Each row is a point on a tangle of strands that fork, close into loops and nearly touch. The rows are in no order.
(in the rows, 128 means zero)
Two points are linked if the straight distance between their rows is under 93. Some points are linked to none.
Lub: [108 145 153 100 144 162 104 157  88 100 133 141  83 128 161  81 172 133
 151 139 140]
zik: [ 64 114 154 106 102 154 144 123  74 117 197 134 113 111 128  92 122 112
 160 122 128]
kag: [ 64 140 183 104 121 126 116 123  85  90 140  71  99 104 188  76 100 105
 123 139 165]
pelu: [171  63 114 132 119  94 156 139 158 116 152 170 102 144 109  92  77 125
 139 125 156]
Mapum: [207 119 103 167 149 112 105 168 120 136 135 118 105 168 148 118  97  87
 102 170 106]
Peber: [104 112 130 155 164 137  95 134 119 106 136 168  55  82 175 126  98 137
 121 180 150]
suke: [100 105 141 120  85 156 106 139  95 121 183  97 103 124 136 109  70  86
 108 144 131]
tuki: [179 193 178  86  85 164 119 158  99 102 155 143 127 157 141 106 174 147
 123 120  98]
zel: [203 166 115 142 137  78 152 112 153 129 129 202 135 137 133 157 177 170
 115 105  97]
nupov: [195  82 127 159 110  44 115 118 168 114 155 163 116 145 104 146 122 149
  85 113 158]
Dotez: [ 37 147 147  89 141 164 126 155 102 108 130 108 102 104 164  83 170 106
 170 103 164]
kineb: [124 118 130 117  96  88 169 111 116 120 182 169 112 139 110 112 171 171
 152 111 128]
mig: [126 152  73  93 137 198 142 158 126 143 115 122 127 150 149 130 155  73
 127 119 111]
Val: [174 137 139 101 113 167 152 163 106  94 164 163  70 145 147  65 107 103
 138 151 122]
muzug: [111  94 129 150 125  67 118  56 153 100 141 186 122  86 131 162 106 151
 101 120 170]
fomam: [110 128  70 137 178 147  92 129 153 158  69 113 153 108 117 172 118 105
 118 132 138]
rogiz: [ 95 170 138  93 120 115 156 129 132  92  66  35 140 124 151 114 109 135
 108 138 163]
Sug: [ 66  81 143 143 143  93 146  98 122 163 138  84 149 105 120 112  78  79
 150 104 151]
taguf: [128 113  98 168 160  44 108  77 165 124 107 172 139 112 117 179 162 172
 104 112 167]
puba: [151 201 137 113 159 169 113 156 119 115  88 150 110 134 163 112 210 139
 141 130 104]
Puza: [181 124 111 180 184 131  87  97 131 168 105 181 151 138 144 176 138  94
 106 136  85]
sibuv: [161 208 110 153 167 171 132 126 127 134 100 170 122 117 161 136 194 122
 142 127  74]
mib: [196 126 148 152  88  68 113 156 125 118 178 126 106 174 134 131 121 165
  97 148 118]
busos: [175 106 102 141 113  43 162 131 139 126 166 143 109 168 101 104 165 166
 121 114 145]
Tof: [ 62  65 139 157 180  89 126  78 133 165 125 125 167 100 119 139  96  88
 144 104 157]
vusos: [165 166 156 129  95 132  90 168 119 103 146 120 109 140 143 135 123 158
 100 156 113]
nugeb: [137 119 107  71  74 205 149 140 142 136 128 143 139 122  98 155  97  83
 118 101 115]
kar: [ 82 110 131 133 115  74 168  84 132 140 142 122 154 115 108 128 140 160
 160  98 138]
vinab: [178 150  91 160 167  87 124 175 156 120  94 112 119 155 139 119 137 171
 130 157 136]
Sezuk: [117 178 136 140 141  80 131 128 160 106  75 116 122 124 141 130 178 221
 146 140 152]
dela: [ 91  84 117 154 152  20 156  61 150 118 122 130 141 112 134 128 113 132
 112 106 185]
Fub: [ 96 168 134  64  84 190 135 152 140 102 113 107 126 127 127 113 147 138
 141 102 142]
soris: [133 138 106  95 125 150 177 129 179 107  73 150 147 104  77 120  99 158
 168 102 143]
nizig: [128  78  96 156 173  53 127  80 159 133 129 190 141 135  97 150 174 144
 121  98 163]
finib: [207 125 129 108  88 149 132 170 152 122 131 123 130 153  95 125  69 107
 100 129 112]
peg: [ 89 115 116  92 110 177 138 152 138 108 136 108  89 102 141  98  65  88
 125 127 156]
ropu: [121 104 135 136 115 112 122 154  73 162 188  79 134 181 119  91 147  95
 138 131 107]
sopeg: [158 125 154 132 100 118 121 127 143  99 153 173  99 100 133 140  75 166
 111 152 130]
Dov: [137 142 136 122  96 136 128 128  99 154 148 116 159 153  93 144 161 140
 126 122  93]
bif: [113 173 122  92 120 176 134 145 154 113  91 125 123 110 117 140 147 154
 133 122 131]
geg: [145 127 136 103 117 143 136 190 107  90 167 108  82 162 145  47 107 117
 146 147 145]
Tope: [163 190 150 106 135 145  96 184 135 103  88 115 116 151 141 111 184 166
 127 134 127]
ref: [100  85 128 114  91 162 109 151  92 160 181  77 123 146 126 121  93  50
 102 125 118]
dat: [110 107 131 136 127 134  86  78 158 150  80  95 179 101 104 191  73 102
  88 119 136]
rubo: [128 148 164 132 103 121  81 137  72 111 189 110 119 152 154 110 159 157
 124 156 119]
Diga: [ 41 116 127 143 155 120 130 111  93 141 157 131 110  84 151 122 122 116
 157 137 145]
sosek: [151 108 118 129  97  63 169 126 146 133 146 109 138 170  93  93 143 175
 151 105 136]
Safik: [ 96 167 159 123 118 170  71 123 128 116 112 140 112  72 151 195 133 152
  89 152 118]
kog: [192 170 126  87  91 194 139 147 149 135 123 156 148 125 125 164 114  89
  86 101  73]
mer: [173 171 123 146 127  83 112 179 140 109 107  76 132 180 130 113 157 183
 128 149 136]
tep: [102 117 109  87 101 133 190 150 139 137 128  80 154 147  78  81 119 111
 175  86 136]
Lov: [204  88 142 159 109  66  98 131 177 109 132 149 135 146 121 164  71 147
  83 135 139]
Pezir: [122 111 104 160 171 128  78 122 121 147 124 150 118  99 142 167 109 117
 110 167 124]
Zuron: [ 86 161 129  90 133 174 165 132 141 109  87 152 120  93 108 124 165 169
 169 116 133]
konul: [172 165 109 165 180 125  89 121 128 152 110 179 136 111 156 187 148 133
 102 157  89]
vugit: [ 78  88 123 135 134  72 157  56 146 136 136 168 162 101  97 142 151 157
 152  83 155]
gusa: [ 66 152 159 110 103  94 164  87 112 115 140  95 146 119 126 106 149 181
 154 119 140]
tel: [ 90 133 130 143 159 131 110 118 121 119 124 169  88  86 157 143 140 163
 137 163 136]
nefol: [ 80 135 106 144 152  88 134 136 120 151 124  81 148 134 115 116 156 149
 162 123 132]
boluf: [ 90 107 107  98 112 185 149 116 113 161 125 131 167 107  87 163 152  86
 140  94 112]
Beliv: [121 120 114 159 144 147 127  99  69 172 163 152 144 133 136 143 181  93
 137 134  75]
Fisu: [ 88 103 112 141 153 122 127 112 112 131 150 163 110  94 135 132 120 137
 153 140 136]
gal: [194 214 116 108 133 164 143 164 161 128  84 147 146 136 128 144 159 137
 115 112  80]
nenik: [177 104 166 134  72 104 119 112 139 126 174 176 125 126 114 167  87 153
  93 128 110]
notus: [117 142 160 130 138 112  86 161 104  90 127 118  79 136 176  79 161 161
 143 156 153]
kepid: [ 85 121 122 131 178 106 157 117 147  97  78 111  98  72 167 101  68 124
 136 151 175]
nede: [123 159 183 111 117 163 104 146 146  89  97 169  78  83 152 135 126 167
 114 149 132]
sefat: [154  62 148 105 100 169 136 115 159 147 120 116 165 147  64 137  73  95
 122  88 135]
rurek: [116 126 110 152 140  81 129 127 148 123  94  62 138 124 133 120  89 141
 126 145 152]
mosev: [ 91  74 137 111 109 147 172  84 129 124 144 186 148  87  86 128  95 124
 167 100 135]
tav: [145 136 130 105 120 123 183 120 180  89  98 184 115  96 105 116 109 194
 165 116 154]
mazu: [134 162 154 144 114  90 108 106 145 112 139 178 114  97 146 185 162 208
 102 139 122]
kif: [ 70 177 115 100 133 135 129 113 144 117  64  45 150 105 158 150 126 128
 100 129 156]
Det: [ 79 111 128 125 128 111 138 164  78 162 186  75 138 154 112  79 144  80
 167 115 127]
gim: [114 118  92 123 163 101 187 164 129 135 136 124 123 149 111  64 148 137
 194 117 142]
luvot: [182 167 142 145 129 172 142 125 113 112 156 203  88 109 171 112 129 106
 125 139  73]
Vap: [ 53 145 159 123 159 111 127 124 108  98  95  69  93  88 196 100  98 102
 115 160 169]
loseg: [110 136 102  80  96 160 162 169 120 133 141  83 143 163  98  92 140  99
 152  98 125]
keke: [123 178 147 115 112 134  65 159  94 108 130  56 132 153 152 113 172 158
 117 133 145]
bita: [209 179  91 162 160 151 122 141 153 141  99 157 129 134 150 125 133  94
 120 127  76]
mumid: [148 153 154 121 114 139 123 145 174  77  74 120  97  84 144 139  66 155
 105 148 153]
Gigom: [167 145 117 121 107 163  97 147 133 150 123 111 146 144 114 175 114  98
  83 133  95]
fas: [113 133 146 128 103 101 117 143  99 111 170  91 120 155 134  85 132 157
 140 137 138]
mito: [188 185 159 117 141 140 117 195 151  91  83 150  89 143 153 109 156 165
 119 148 119]
Piduv: [175 134  93 156 162 116 144 114 127 163 112 158 147 154 120 132 168 124
 145 123  97]
Binom: [ 93 100 115 167 164 111  97 145  99 122 161 128  79 105 167 114  93 115
 126 177 146]
tiv: [220 146 116 116 105 150 165 151 145 132 124 142 134 165 106 103 109  98
 126 119  85]
Zuror: [131  94 124  98 125 136 163  97 192 119  75 159 176 120  65 123  73 131
 154  92 152]
nevav: [197 113 121 166 146 113  68 146 161 156  90 104 164 150 109 187 102 120
  78 139 111]
molu: [ 95 160 141 116 102 144 113 108 135 104  94  76 130  92 147 149  94 132
  94 143 144]
Lefu: [120 109 137 122 105 112 144 152 102 108 186 127  94 149 133  67 114 140
 151 145 138]
Bubif: [ 66 132 143 122 132 130  96 161  83 110 170  77  95 126 172  75 115  93
 140 141 158]
Tudeg: [173  97 156 143  82  79 124  96 116 148 191 170 124 145 107 164 152 152
  93 115 109]
Valek: [205 104 116 150 154 103 130 119 160 130 127 212 124 144 131 138 104 117
 114 132 115]
vora: [148 153  79 148 157 178 105 117 113 168 111 141 137 128 149 164 158  66
 111 132  84]
rese: [191 138 104 149 140 141  81 145 133 173 101 101 160 159 115 180 130  93
  80 133  91]
bazan: [138 158  85 132 144 131 112 148 140 159  88  87 160 146 103 158 162 139
 127 130 108]
meto: [160 151 150 152 128 112 108 165 172  71  76  93  94 109 161 141  81 168
 102 165 146]
nobo: [218 166 143 139  95 135 143 139 123 130 157 159 127 154 136 114 129 123
 117 126  65]
Gope: [149 111 126  91  88 151 182 134 145 118 138 149 131 134  78 101  94 135
 159 113 124]
duki: [ 96 141 111 120 169 168 166 129  97 121 131 188  93 101 145 104 174 130
 175 135 119]
tus: [144 147 150 137  61 114  97 134 126 122 140  52 152 148 110 144 100 136
  91 140 117]
Vafoz: [166 137  55 138 191 139 136 151 149 163  69 117 149 155 117 124 151  93
 143 128 113]
nupor: [ 59  63 127 136 168 132 141  91 129 165 121 145 171  92  93 142 113  87
 164  91 143]
Kuvi: [174 156  94 157 164 131 122 159 109 136 128 125 107 162 156  99 142 100
 130 158 103]
kur: [ 81 149 117 102 148 188  99 159 130 116 106 119  90 110 168 129 154 106
 122 139 152]
nozov: [111 137 148 165 112 116  62 106 117 120 129 106 125  91 154 187  88 142
  78 172 124]
doti: [174  97 123 111  98 116 174 152 143 118 151 136 114 159  94  79  84 136
 149 124 132]
Loral: [ 86 162 184  83 113  99 165 114 108  81 102  66 127 125 158  67 125 157
 139 134 165]
nari: [152  88  87 155 178 104 115 146 152 145 100 130 134 144 115 118  98 110
 136 141 141]
Kebel: [126 179 129 148 145 113  83 161 144  96  70  62 120 137 156 136 151 171
 113 159 145]
Matef: [200 115 114 169 142  92 109 140 125 161 133 128 132 178 134 139 133 121
 108 152  98]
vemag: [207 144 115 181 157 138 116 104 148 156 114 184 143 134 145 139 128  92
 119 118  68]
raten: [123 131 143 155 109  68 134 112 137  88 137 122  93 121 162 115 126 187
 121 150 165]
paze: [166 129 124 183 133 113 134  80 100 167 164 173 139 153 146 135 193 106
 138 114  64]
zoz: [114 142 104 115  92 114 119 138 149 142  91   9 169 152 124 137 104 109
  96 119 139]
rugo: [155  82 113 157 110  27 138  99 147 118 168 137 110 141 102 119 150 155
  99 103 168]
lezod: [120  52 161 151 147  65 142  71 157 138 109  84 174 144 122 124  58 104
 106 115 170]
Kifi: [158 146 126 121  90 181  97 134  98 165 154 109 144 160 134 169 146  65
  84 125  74]
Zomus: [ 99  53 117 128 152 164 109 121 145 177 123  93 158 133 101 145  86  51
 111  95 145]
rege: [147  84 144 101  72 170 117 115 159 131 125 117 149 120  80 153  49  93
  96 106 130]
vafu: [125 127  71  97 155 165 150 200 148 119 109  99  88 148 143  79 108  85
 140 131 156]
Zosov: [126 117 117 154 127  86 110 124 140 141  91  24 162 140 126 135  84 115
 100 139 139]
Gebi: [116 115  96 106 138 153 141 181 156  98 110  94  85 118 144  77  65  95
 129 144 168]
bemod: [162 153 152 165 101  73  85 123 157 111 113 112 143 116 141 194 102 186
  79 149 123]
tatab: [133  72 141 145 114  70 136  77 159 137 129 128 154 141 100 137 104 152
 117 101 155]
goto: [112 147 112 128 119  90 151 132 136 130 113  93 151 151 100 107 154 181
 158 123 131]
sobe: [171 181 131 129 137 101 150 144 129 114 130 159 106 166 143 106 201 189
 146 137 116]
Gusos: [114  61 148 119 107 151 142  95 116 143 161 163 142 111  91 144  92 107
 135 109 119]
nuzit: [149 126  75 120 171 161 100 142 174 137  59 145 156 115 105 168  97 101
 118 126 137]
Fozok: [103 149 193  98  80 100 151 112 108  73 142  91 113 136 156  63 127 177
 147 129 162]
lalav: [139 128  90 120 153 146 162 120 135 156 102 154 160 132  89 135 160 127
 162 108 108]
vifir: [124 127 127 116 135 179 124 146 109 116 145 167  83  97 143 122 112 110
 128 157 124]
Kelip: [155 136 136 131 124 145 125 126 122 121 146 186 109 105 130 153 114 141
 117 146 109]
Vobud: [ 67 108 143 112 105 124 173  85 118 128 141 126 152  93  98 121 109 131
 166 101 134]
pedab: [175 134 137 161 110 105 136  73 101 155 173 202 138 135 137 164 188 132
 118 109  77]
vid: [134  72 112 139 165 125 163  88 123 147 140 213 143 124 110 130 147 108
 159 110 124]
beb: [117 132 129 127 127 157  99 104 149 123 105 159 136  74 114 182  87 141
 110 137 132]
num: [162 164 125  61  68 207 155 158 136 122 140 146 134 141 122 144 128  96
 112 104  98]
mimez: [171 112 121 164 142  81 118 114 119 173 137 128 148 169 118 155 167 146
 118 129 102]
zafo: [ 63 145  90 124 149 123 123 127 142 149  85  42 157 113 139 142 110  95
 120 118 148]
Zab: [171 174 105 155 177 135  87 157 149 134  79 137 130 115 150 184 141 151
 100 161 110]
tok: [ 43 144 172 107 144 124 139 128  98 101 138 112  99  97 163  63 151 136
 175 122 165]
nefi: [120 177 121 113 136 113 137 168 149  98  79  56 130 158 125  77 154 175
 154 128 153]
mamo: [ 96  74 114 141 137  76 151  79 113 142 175 195 124 111 111 143 176 140
 143  95 142]
Peku: [102 170 133  89  88 184  79 151 122 113 123  90 127 136 159 156 148 124
  95 126 138]
sope: [155 185 127 162 173 155  97 117 109 137 116 177 115 108 178 160 174 127
 116 157  83]
vot: [173 150 156 151 114 106  98 171 149  92 120 121  96 127 154 143 104 173
 104 168 128]
kigi: [130  94 168 141  67  90 114  79 122 149 165 105 153 141 100 161 114 155
 103 120 120]
febut: [186 190 122 129 128 106 125 161 112 127 133 108 139 188 133 108 189 166
 135 142 103]
Nuva: [132 137 171 134  58 105 100  84 126 135 122  73 176 127 104 177 103 163
  85 129 105]
korit: [ 99 158 188  83  81 193 123 120  94  96 159 172 104  95 131 138 146 147
 133 127 117]
Fosuf: [105  74 116 125 144 122 189 108 116 162 143 170 165 125  83 117 162 119
 184  92 126]
Degi: [ 82 111 129 139 118 147  85 113  91 160 157 104 137 115 120 165 133 103
 110 139 109]
tak: [115  46 174 139 106 154 128  81  99 170 184 143 157 127  86 159 120 107
 122  99 113]
mepid: [107 125  86 144 164 117 118 147 121 167 108  86 146 142 112 129 143 117
 140 133 123]
puli: [120 128 142 147 112  70 135  77 146  92 123 139 111  89 154 149 109 181
 105 143 165]
vipal: [167  55 146 168 181 117 115  84 149 171 147 151 165 187 109 157 145 117
 102 103 142]
kel: [ 75 135 173  87  73 153 162  95 111  93 155 120 117  90 124 102  88 139
 135 125 138]
Gugut: [101 167 173 114  96 133 107 117 115 103 130 115 120 115 139 134 144 179
 127 143 134]
zal: [ 94 100 115 117 137 144 147 111 152 111 106 134 126  81 113 114  54 108
 143 123 154]
tuse: [ 99 112  85 119 173 121 180 153 142 142 109 122 134 124 103  88 115 113
 185 108 151]
pimiv: [ 75 174 161 102 115 181  58 126 114 113 105 114 108  98 167 166 172 142
 103 135 133]
kuva: [117  83 118 123 143 141 157  98 133 167 114 142 182 139  69 143 154 125
 161  90 118]
Kipeb: [110 101 114  84  95 164 187 126 147 130 119 124 155 119  66 106 107 116
 169  86 130]
fip: [134 172 182 127 119 130 104 136 142 104 115 177 101  91 149 170 150 196
 110 146 114]
miv: [141 130 138 131  81  74 140 102 123 127 176 155 127 141 110 145 163 188
 118 119 127]
zes: [114 103  77 157 212 112 106 108 143 149  92 180 144 107 124 158 132 124
 148 140 138]
Lem: [138 165 172  98 105 167 103 172 164  76  73 130  72  97 157 126 106 143
 108 146 150]
gat: [101 116 120 125 127 121 175 124  78 152 175 142 145 150 111 103 193 122
 176 115 103]
gup: [192  88 143 163 119  79 121  95 114 176 173 145 141 178 118 154 172 135
  94 111 104]
Laluv: [105 120  90 132 191 147 149 162  99 137 141 143  95 127 147  81 137  88
 170 139 132]
zot: [163 151 104 120 144 160 120 177 161 107  94 128  97 115 135 137  96 119
 109 150 138]
fama: [ 50 136  98  72 123 184 172 154 151 117 110 101 119 112 138 101 119  90
 161  97 164]
durar: [203  86 163 159 130 141 105  95 126 167 154 168 156 155 117 169 120  93
  90 116  84]
Mef: [187 184 107 125 129 139 131 147 143 159  89 114 172 159 101 153 173 133
 116 117  77]
zet: [159 146  62 141 182 151 138 158 126 148 100 117 116 159 144  96 146  72
 141 137 111]
vunen: [ 98 136 170 120 134 119 137 142 144  68  78 115  63  97 176  71 103 146
 141 154 168]
pakek: [188 133 145 155 123 104 113  93 128 161 150 194 150 127 132 185 158 143
  94 120  73]
niv: [171 136 117 101  81 170 108 169 163 125 116 103 130 135 114 158  71 101
  82 124 121]
sigi: [ 94  72 131 111 112 131 175 134 119 128 167 126 112 111 108  76  64  92
 160 114 143]
tipu: [185 154 142 112  91 117 159 149 160 116 130 146 136 143  98 126 120 183
 134 123 118]
Fomi: [149  74 151 143 145 170  98  88 119 169 132 167 165 130 100 188 113  79
 103 114 100]
sibid: [148  90 104 112 163 143 148 125 185 110  83 189 150 121  85 124  69 115
 157 116 153]
zuve: [115 160 124 121 151 188  99 143 107 123 119 159  90 102 160 145 145 114
 113 157 115]
Sul: [192  98 168 150 121 105  99  97 152 160 138 173 173 149 103 199 125 146
  83 109 103]
pona: [180 144 126 141 142 139 168 114 129 108 153 233  80 109 164 104 141 128
 147 136  99]
futo: [140  80  98 121 187 162 135 116 174 135  76 188 164 136  85 138  93  81
 143 112 135]
Kef: [128 137 138 146 114  85 115  74 159 128  85 115 174 107 112 177 107 175
 109 129 134]
bosu: [140 159 146  91  78 170 157 126 108 130 151 148 152 135  87 141 155 144
 143 111  93]
lal: [115 148  88 104 103 149 118 147 157 156  96  63 162 151 102 155 130 111
 110 111 126]
pusas: [124 164 127  96 126 145 127 163  90 119 146  97 134 164 129  77 183 141
 156 121 125]
vutav: [130 173 163  90  85 181  78 172 144  93 104 113  93 120 164 147 127 134
  87 136 137]
Poba: [113 126 132 144 172  94 121 159 120 100 128 156  53 127 182  85 165 165
 148 168 157]
mip: [163 101 138 139 110 138 135 130  80 164 178 111 129 174 115 106 139  81
 122 130  85]
sanop: [ 95 123 115 141 191 117 135 163  96 117 148 147  62 126 175  68 150 126
 169 160 150]
regik: [102 152 119 116 146 185 147 131  71 123 158 159 115 126 153  96 190  97
 165 128 101]
dez: [129  87 107 167 129   9 143  91 151 112 135 108 121 129 131 117 124 151
 104 117 178]
Sizog: [147  85 121 130 133 132 169 132 105 182 144 101 159 182  84 102 167 100
 153  97  99]
Fep: [148 146 104 110 103 141 118 181 149 111 111  54 124 161 125 110 101 119
 112 136 142]
tofa: [117 143 106 172 150  41 124  99 152 117  83  93 145 121 152 158 142 188
 118 142 156]
gemuf: [152 110 126 150 127 128  74 121 163 148  89 105 163 121 102 189  78 113
  79 129 125]
did: [130 123 133 149 132  76 131 148 135  82 153 155  59 129 169  98 143 178
 133 151 165]
visuz: [127 156 120 169 140  76  95 127 139 109  87  70 133 124 152 152 124 175
 109 161 141]
por: [100 134 165  94 113 161 132 141  72  97 183 151  98 130 150  77 165 137
 162 130 129]
Bem: [ 71 133 150  85  75 162 152 139  83 111 183 105 142 130 108  93 145 120
 160 102 124]
gok: [156 109 143 149  92  88 114 138 106 139 177 100 121 176 117 111 125 151
 117 149 117]
leb: [179 105 132 163 160 131 139  69 147 148 120 226 167 137 119 163 153 101
 127  97  95]
Mik: [136 190 111  96 138 145 123 182 133 120  94  82 136 171 127  95 191 157
 149 124 135]
dulel: [126 102 147 138  97 138  97 140  75 127 208 131  97 140 143 116  96 106
 109 164 110]
Bil: [121 160 129  99  90 148 118 146  80 143 162  81 161 179 110 118 179 119
 135 114 100]
nelo: [148 110 147 133  87 163 101 127  82 163 180 113 136 155 114 149 124  80
  96 138  84]
kabim: [140  79 150 116  92 135 173 121 115 172 155  95 167 170  63 117 141 126
 149  86 111]
nofik: [107 139 139 141  93 123  80 124 102 138 148  78 140 133 123 151 123 138
 103 147 113]
sev: [140  74 114 149 125  62 146 119 157 104 141 126 104 128 130  95  66 137
 130 134 174]
Mov: [ 75 139  94 156 192 112 111 146 141 128  81  85 110  95 159 118 122 125
 139 153 159]
fubav: [116 154 109  99 112 149 152 128 171 115  79 105 147 106  96 134 108 145
 136 110 140]
kop: [129  63 124 157 184 100 115  80 152 163 120 180 167 152 102 166 155 122
 125 106 143]
letaz: [179 164 151  98  97 156 140 162 101  99 164 148 104 163 130  81 141 130
 135 139 108]
gov: [ 64 123 140 132 160 105 152 132 122 111 126 102  94  87 169  76  85 111
 151 147 167]
Rut: [ 65 141  91 105 168 162 148 154 157 117  78 107 103  90 143 102 123 109
 158 123 163]
maf: [104 123 151 128 107  83 151 120 115  96 137  67 118 126 153  83  65 127
 118 155 153]
Luza: [ 88 134  79 113 180 160 132 188 118 137 126 106  91 134 161  87 137  67
 147 139 149]
Leg: [150  89 139 140  99 110 133 116  94 136 195 170 103 143 133 119 121 121
 126 140 109]
zusav: [ 90 187 175  87 120 109 138 105 111  91  66  49 142 119 163 109 151 158
 112 139 160]
voko: [ 67 127 109 120 148 173 132 137  68 145 165 141 125 111 146 121 172  77
 150 131 111]
zofu: [110  90  75 147 208 125 153 110 129 159 103 188 156 122 110 128 151 101
 171 117 128]
daf: [110 141 131 128 138 162 168  95  88 130 156 205 125 101 131 136 193 142
 167 126  95]
bisa: [ 35 127 117 114 160 173 128 124  92 133 142 139 113  76 137 134 150 101
 154 126 137]
nug: [119  53 127 130 125 163 107 132 105 166 159 111 123 134 110 131  78  47
 106 125 124]
madu: [120  87 162 128  69  96 149  94 112 157 174 111 156 150  87 131 134 154
 138 102 115]
fesa: [131 147 130 120 127 108 161 139 111 117 154 154 112 154 127  91 182 178
 164 134 129]
Zuzes: [188  73 148 115 108 191 143 120 137 165 136 137 160 157  80 142 100  71
 105  88 103]
dosi: [111 129 147 141 111 122  95  91 127 108 108  96 124  84 153 163  60 123
  87 158 144]
rone: [ 96  75 130 132 123 165  99  90 143 158 111 104 169 106  92 177  83  82
 105 104 132]
mefi: [ 57 116  92 126 188 129 156 142 143 137 107 110 120  87 130  97  91  85
 172 115 166]
giluf: [174 109 127 144 116 115 158 102 108 121 190 224  88 127 150 119 135 118
 126 134 109]
mun: [149 121 116 147 126 109 170 110  82 171 167 126 147 184 119  92 195 108
 158 114  81]
meli: [102  72 129 136 130 107 147 129 125 156 151  98 142 136 102  99  95  93
 152 109 137]
tuku: [ 65 134 140  88 112 180 118 146 129  99 122 100  81 100 171 104 105  97
 124 129 164]
vudos: [ 83 142 114  67 110 190 163 159 123 114 127 125 122 127 118 100 149 107
 162 104 139]
timam: [133 120 100 153 149  62 120  95 177 124  86 144 156 114 119 162 128 178
 128 123 158]
luz: [136 145 140 136 108 133 153  84  85 138 175 202 138 127 133 154 196 143
 148 124  80]
Novin: [161  90 113 141 186 142  96 126 188 137  70 168 171 145  90 157  78  94
 112 129 142]
Mudon: [145 173 145 140 102  85 126 104 162 111  92 107 156 112 126 171 123 207
 105 132 132]
kogu: [184 140  66 148 184  95 144 163 155 145  73 122 142 171 112 111 146 141
 152 138 128]
peba: [ 88  65 151 142 119 158 101  88  86 185 163 120 158 115 101 176 132  87
 111 113 106]
tugus: [113 165 155  77  82 208 133 129 110 117 144 165 135 100 112 164 155 135
 124 116 100]
zuben: [ 48 122 162 139 121 105 120  95  82 122 174 113 111  92 164 115 112 134
 135 146 141]
dul: [135  97 118 152 156 157 114  89  96 166 142 181 145 117 118 162 140  87
 127 128  93]
vofef: [ 55 155 168 116 127  91 143 113  89 110 154 102 128 121 150  78 170 169
 175 113 151]
fab: [ 83 113  79 163 205  90 115 123 148 148  91 117 136 107 137 132 116 126
 155 135 153]
nutu: [172 110 139 175 111  69  86 120 161 112 109  96 146 132 129 179  71 153
  85 152 135]
bug: [ 52 153 103 117 144 131 111 156 128 136 113  51 131 119 168 122 130  91
 128 124 160]
ferim: [105 176 135 123 122 133  78 157 128  94  83  37 125 137 173 124 147 137
 104 141 159]
rus: [196 185 147 149 125 154 111 147 119 120 147 161 109 129 166 128 131 117
  97 143  67]
rubal: [ 51 153 130 128 152 120 107 152  97 129 146  58 124 127 157  90 142 102
 149 125 156]
fano: [101  78 126 100  94 185 120 104 139 140 125 128 148  98  98 158  63  67
 110 104 138]
domob: [105 119  98 156 185 120 117 133 157 102  77 126  95  85 153 123  79 134
 134 160 168]
Medo: [120 117 106  99 120 193 147 137 120 123 132 164 116 102 117 135 108  91
 134 125 120]
pipu: [103 139 147  97 100 144 182 108 145  99 124 167 116  97 109 110 141 186
 174 113 140]
zez: [173 178 169 123  92 131  95 145  91 118 178 137 129 162 147 133 154 159
 106 147  87]

A fork is a point with three links, a tip a point with one. Leave the first point through the second and follow the links. Name the first fork or tip that comes.
dulel / Leg: Gigom
mimez / Matef: Tudeg
fab / zes: mimez
niv / finib: rone
kuva / Fosuf: kif
peba / Degi: gat
tus / nofik: kar
vifir / zuve: Poba

How many points has the smallest loop of links through each point below? Write 0 if it is on no loop.
pipu: 6
Val: 8
nobo: 20
dosi: 0
fesa: 16
nutu: 20
